Each row is a point on a tangle of strands that fork and nearly touch. The rows are in no order.
Points whose rows are less than 67.8 apart are linked; no others are. Some points are linked to none.
Defik: -26	-2	-11	11	-4	-26	-21	6	-27	-9	-4	19	-6	-17	17	44	-41	15	-26	-57	-12
rof: -7	-9	21	-12	-15	-14	4	-22	-29	-17	27	-17	-34	45	2	9	47	-9	4	19	0
roniz: 13	0	12	17	12	6	31	22	-29	16	-22	14	-28	-15	9	23	0	5	60	-30	-7
gom: 4	-45	31	10	-2	27	9	-12	33	-11	26	17	-8	20	-17	-23	41	-2	8	52	15
vopo: -17	3	10	31	23	7	-15	-16	3	-56	-13	-13	-9	-8	3	5	31	-11	4	-13	5
figek: 23	10	-43	1	-28	26	-3	35	7	26	0	-19	61	-15	-20	1	-40	17	6	20	20
Fofa: 21	22	-33	-34	-3	-9	6	-4	-5	37	-18	4	56	-10	-13	-20	-38	4	-10	6	-8
kasit: 11	26	-23	21	17	-9	8	13	-19	-38	-13	-72	6	2	0	25	24	-1	-17	1	-13
Giloz: -16	58	-48	9	-13	1	-28	1	6	1	-4	-9	40	-6	1	-9	-35	19	-21	-17	-3
pomet: 14	22	-46	38	1	-8	10	17	-32	-5	-26	-41	8	4	5	18	0	12	17	-38	7
zavep: -4	10	-15	48	-12	2	-5	24	-34	-24	-43	-7	-13	-15	41	45	-12	14	15	-26	2
Rapa: 15	-42	41	-9	-25	15	13	5	0	-12	30	-1	-14	28	-22	-4	43	0	22	51	8
Vitub: 10	-45	33	-6	-6	10	18	5	-24	-3	42	-16	-22	41	-24	2	59	-2	29	35	16
gasir: 14	-2	-41	26	-11	2	-24	11	6	20	0	29	-16	-29	-8	-12	-5	-14	32	-45	6
Beb: -27	-30	26	16	26	-13	18	-16	18	16	20	20	-54	15	24	-2	15	-12	-16	-3	2
gutu: 43	-24	41	-34	14	6	35	37	2	16	3	-8	10	-18	-26	-18	9	8	12	35	-2
besa: 13	-36	11	-28	-9	8	-11	-14	14	-8	25	9	21	10	-35	-28	27	-16	-21	61	18
Somas: -12	-12	27	33	-2	-2	6	19	-31	-32	-42	-4	-22	-15	37	47	-8	11	7	-36	3
Bil: 6	29	5	-38	-28	-24	-6	-24	-9	0	-1	-7	6	20	27	-1	0	-1	-35	37	-35
pifu: -19	-25	21	-7	-6	5	14	-21	-29	-2	37	-12	-35	65	-9	-6	60	-3	13	22	13
Dasi: 9	9	24	5	-1	16	29	1	7	-17	-15	-13	-3	-2	1	16	7	3	28	13	-15
pulo: -18	-39	51	13	-13	18	-1	-14	41	6	-7	47	-11	14	12	-29	-2	-13	1	46	3
las: 5	34	-40	31	-3	-6	17	25	-15	2	-10	-58	19	10	13	27	-16	22	20	-9	-2
gibu: 39	18	-51	5	-14	13	10	28	-10	25	19	-38	33	-18	-37	-7	-29	0	13	-22	23
fikik: 44	-37	40	-46	-4	-18	30	19	-19	21	14	-6	-8	8	-22	-13	30	1	6	46	-14
nudid: 0	37	-34	25	12	-20	9	18	-11	-25	-8	-70	17	13	15	32	0	20	-1	0	-15
pakos: -40	-58	39	26	-6	19	15	-13	43	19	12	46	-38	24	17	-11	1	-4	-36	10	14
bab: -28	-31	9	-20	0	-14	-6	-11	8	32	9	57	-5	-3	26	3	-46	5	-13	-35	5
zago: 12	16	-50	9	-33	12	-11	24	11	25	0	-17	59	-3	15	-4	-41	23	17	17	-3
Zegug: 3	24	-38	46	-14	2	-13	23	-28	-6	-33	-14	-1	-8	23	21	-12	9	24	-28	3
gen: 36	6	-30	33	6	0	19	14	-41	6	-33	-31	-7	-9	-10	10	17	1	41	-52	8
seted: -7	-17	37	-18	13	-17	13	-17	13	34	-21	62	3	2	11	-29	-15	-15	-1	33	-17
nekas: -32	51	-22	9	9	11	-39	-13	20	-30	-3	0	30	-5	-9	-8	-17	8	-25	-18	2
lefid: 21	-35	9	-33	31	-4	5	-10	30	11	25	10	27	-6	-36	-41	24	-14	-20	44	12
Zira: -42	-41	30	8	16	-20	4	-23	21	3	25	29	-25	14	23	21	-21	9	-42	-36	-7
vukan: 13	28	6	-43	4	-36	10	-18	-15	14	4	-14	-39	21	15	6	11	-6	-9	4	-35
mozol: -26	-11	22	54	17	25	-22	-6	17	-65	-20	-1	-7	-11	8	3	22	-11	15	-10	19
tata: -3	17	-38	40	-26	15	-37	12	3	-5	-13	25	-3	-26	0	5	-23	-9	14	-43	1
Befu: 28	-3	-9	36	-3	9	17	25	-36	7	-33	-5	-25	-16	5	19	8	-3	56	-38	0
resag: 4	26	-57	50	-2	14	-22	3	-8	-32	-17	-28	35	-14	-22	0	-1	9	11	-38	25
ziban: 19	0	-17	-57	-3	-19	-21	-15	0	-8	16	-18	32	-4	-26	-11	10	-24	-52	46	3
pubo: -5	58	-12	-13	13	-29	-4	-11	-17	-10	-4	-33	-18	6	7	14	3	-4	-25	-15	-27
Fop: 25	4	24	-46	17	-38	17	-20	-9	26	8	-3	-25	19	-4	-11	17	-4	-3	21	-34
zil: 8	-5	-10	16	45	-14	17	2	-26	7	-22	-10	-26	-1	4	3	23	-11	32	-47	9
febik: -1	21	-10	14	37	-19	-5	-4	-27	-9	-27	-22	-20	-2	9	8	9	-7	6	-47	-3
zolo: 18	17	21	-17	5	1	41	18	-21	23	-15	3	-22	2	9	9	-6	12	41	-8	-21
Buzin: -15	60	-30	1	1	-6	-16	1	-5	2	-8	-12	21	12	25	8	-30	23	-20	-8	-20
lev: -26	37	-11	-11	14	-13	-39	-31	20	-24	8	9	3	0	0	-15	-3	-4	-35	-9	-9
fidug: -24	-49	5	30	0	4	-8	3	11	0	8	55	-18	-21	17	26	-14	6	13	-46	21
mas: -19	-8	38	9	-14	32	1	-2	21	-10	-19	47	-3	-11	14	2	-22	-4	24	13	12
Vav: -10	-14	18	6	18	-5	1	-23	14	-12	22	8	-44	19	9	-2	34	-14	-3	7	4
lubu: 32	4	-4	-9	1	25	43	56	-14	20	-3	-46	15	-18	-20	18	-15	14	24	9	-3
Git: 4	-21	11	19	50	4	26	2	-4	17	-5	14	-32	-9	16	0	27	-8	40	-38	15
gat: 11	41	-5	-24	-8	-30	4	-17	-20	-13	13	-32	-22	20	6	20	23	8	-28	10	-34
mev: 6	33	-58	13	-46	-1	-14	16	1	34	-5	-2	33	-6	32	-2	-41	15	9	-4	-8
rop: -20	7	-20	5	-27	-12	-38	7	-17	14	-5	33	-4	-17	20	26	-43	11	-14	-47	-14
Mab: -12	-21	44	36	0	0	10	2	-19	-34	-25	-5	-46	-4	35	36	9	-8	9	-9	-5
lizin: -3	0	14	-13	-3	-14	-1	-22	0	-21	18	-11	-29	21	-6	-4	36	-9	-1	14	-12
tutoz: -41	-18	23	7	6	-31	-13	-11	-9	-7	9	28	-22	-9	22	34	-32	13	-23	-47	-10
milup: -13	-43	31	17	-16	22	-7	-22	45	-12	7	37	0	22	-4	-33	30	-11	-3	57	14
Pimag: 15	-13	3	-61	-11	4	-11	8	-38	8	27	-20	6	6	-33	-10	27	-18	-29	60	35
sesar: -18	-17	22	-25	6	-11	-4	-14	1	34	-20	62	5	-7	25	-18	-38	-6	-6	2	-2
ranod: -6	28	-38	20	-42	19	-26	12	0	9	-10	21	8	-23	19	2	-31	5	8	-18	-3
geli: -35	-19	34	38	8	22	0	-11	35	-37	-5	19	-22	-6	12	-4	10	-15	14	2	14
Negun: 38	22	-59	8	-5	1	-1	10	-11	37	14	-23	13	-8	-36	-18	-14	-4	16	-42	8
Gidi: -41	-38	34	32	3	24	-3	-12	45	-20	13	36	-29	13	10	-5	10	-10	-12	6	25
tikuz: 18	12	0	11	12	2	2	4	-9	-50	4	-56	-4	3	-10	20	41	-7	-1	4	-7
Lidil: 14	-24	11	-25	40	8	17	2	31	18	10	10	22	-9	-32	-38	16	-1	8	16	16
Mebo: -9	42	-2	1	-12	-2	-8	1	8	-34	-4	-38	10	0	15	21	3	11	-14	15	-21
gadob: -19	14	37	-4	-25	-12	-3	-9	0	-8	-3	13	-34	8	35	12	-19	-6	-21	13	-22
Lof: -31	-8	44	-6	-22	-7	-23	-25	19	-7	-2	29	-10	7	26	-9	-15	-9	-27	30	-11
Mim: -17	44	-22	13	7	-14	-10	2	-20	-7	-14	-14	-5	-2	15	15	-15	8	-9	-31	-14
Dut: -42	-38	17	23	16	-13	5	-21	19	3	35	21	-51	21	25	10	13	-2	-63	-18	2
Zoz: -3	12	-2	5	-13	46	-8	10	34	-36	-8	-16	53	-20	-23	-3	-9	7	3	21	14
zub: 23	1	-10	-72	-9	-24	-6	-5	-29	6	23	-29	6	12	-24	-3	18	-14	-39	50	3
kufi: -27	-44	25	12	2	10	15	-19	25	35	18	38	-47	32	20	-12	25	-6	-42	17	7
bodu: 17	17	-28	-43	8	-11	-2	1	4	22	-8	-20	68	-16	-26	-23	-35	-8	-34	20	-5
bosiz: 4	-18	-12	-10	42	18	10	8	31	13	14	5	21	-14	-39	-20	11	1	27	-17	21
Rito: -30	-25	19	26	-12	32	-14	3	19	-10	-4	51	-13	-22	15	10	-18	5	24	-16	25
Kuvup: -28	-13	51	0	-22	22	-12	-12	28	-12	-9	46	3	-3	18	-18	-22	-7	-1	26	3
zodib: -15	24	-1	-24	12	-6	-14	-20	10	3	-8	19	14	-4	1	-24	-17	-3	-6	-8	-4
mamap: 14	-33	7	-47	0	5	-13	-9	-11	-4	40	-14	3	12	-33	-18	38	-14	-17	42	34
rerib: -8	-6	19	-16	19	-3	2	-25	29	12	-2	30	-5	6	-1	-27	-3	-4	-5	22	2
taso: -15	-42	-6	2	-11	-13	-11	-1	11	24	15	56	-17	-18	17	17	-31	10	2	-52	7
fof: -24	15	29	1	-46	-12	-19	-8	-12	-27	4	6	-26	18	42	21	-9	5	-39	30	-29
Zotuz: 43	-11	32	-51	9	-28	40	8	-16	26	7	-15	-14	8	-10	-7	16	-1	4	29	-34
Vapel: 39	-4	17	-27	7	15	34	39	-11	26	-6	-16	16	-17	-24	-6	-8	19	29	7	-6
kugi: 18	-8	-4	-19	-7	28	9	15	11	14	-22	14	67	-23	-33	-21	-18	0	6	29	10
luseb: 5	18	-35	15	-14	42	-8	25	19	-14	0	-28	59	-24	-26	2	-22	23	11	5	21
zat: 21	15	-23	-55	18	-19	-13	-7	17	3	8	-21	47	-14	-35	-24	-8	-25	-43	32	3
taru: 31	3	-31	3	-24	16	-17	7	19	29	-4	29	39	-20	-35	-33	-12	0	32	-10	5
Tobom: 27	29	-27	-38	0	-13	25	13	-11	46	-4	-29	32	-2	-16	-7	-30	16	-6	-1	-14
zotuv: 23	27	-33	-29	14	-12	14	0	-15	33	-1	-21	21	-5	-35	-16	-19	7	9	-31	-5
Nidof: -9	35	11	-15	-41	-16	-14	-13	-17	-18	3	-9	-11	24	34	15	9	7	-30	44	-29
zar: 1	-6	-23	10	44	11	0	-7	13	-1	14	-9	12	-9	-27	-17	17	-7	29	-33	21
bupef: 3	-10	12	19	28	2	-2	-14	4	-45	5	-34	-10	2	-10	3	48	-15	14	-5	-1
Gekor: 12	12	-34	23	9	2	-8	3	-4	-1	-10	0	3	-12	-24	-9	3	-5	33	-49	14

Follow the links from the first point to the second, and from the first to the third. Name the last point that the two ways share.
lev / gom / fof -> Kuvup
Zira / taso / fof -> Kuvup
geli / fof / Zira -> Beb
Git / Zotuz / zodib -> Mim
pulo / Defik / pakos -> Beb

A fork is a point with three links. Follow the links from the first point to the second and name the forks in between, in order.
pomet / rof -> Beb
Giloz / Nidof -> Kuvup
vopo / Befu -> pomet
Mab / Dut -> pomet Beb
Dut / zodib -> Beb Kuvup
lev / vukan -> Mim
Rito / Dut -> Kuvup Beb
Fop / gadob -> Mim Kuvup
Zira / Befu -> Beb pomet

A fork is a point with three links, a tip a point with one. Leave the first point through the second and follow the links. Name the first fork or tip that comes.
milup / gom -> Beb
Fofa / bodu -> Zoz
Vav / lizin -> Kuvup
taso / bab -> Mim
tata / gasir -> gibu
vopo / bupef -> pomet
pubo / gat -> lubu

Name the points in between on the shortest way along the links from the first point to the second, in order.
lubu / gat -> Vapel gutu fikik Zotuz Fop vukan
luseb / Pimag -> figek zago mev ranod tata gasir Gekor zar bosiz Lidil lefid besa mamap
Gidi / Mab -> geli mozol vopo bupef tikuz kasit nudid las pomet Zegug zavep Somas
tutoz / Kuvup -> Zira Dut Beb Vav lizin rof pifu Vitub Rapa gom milup pulo
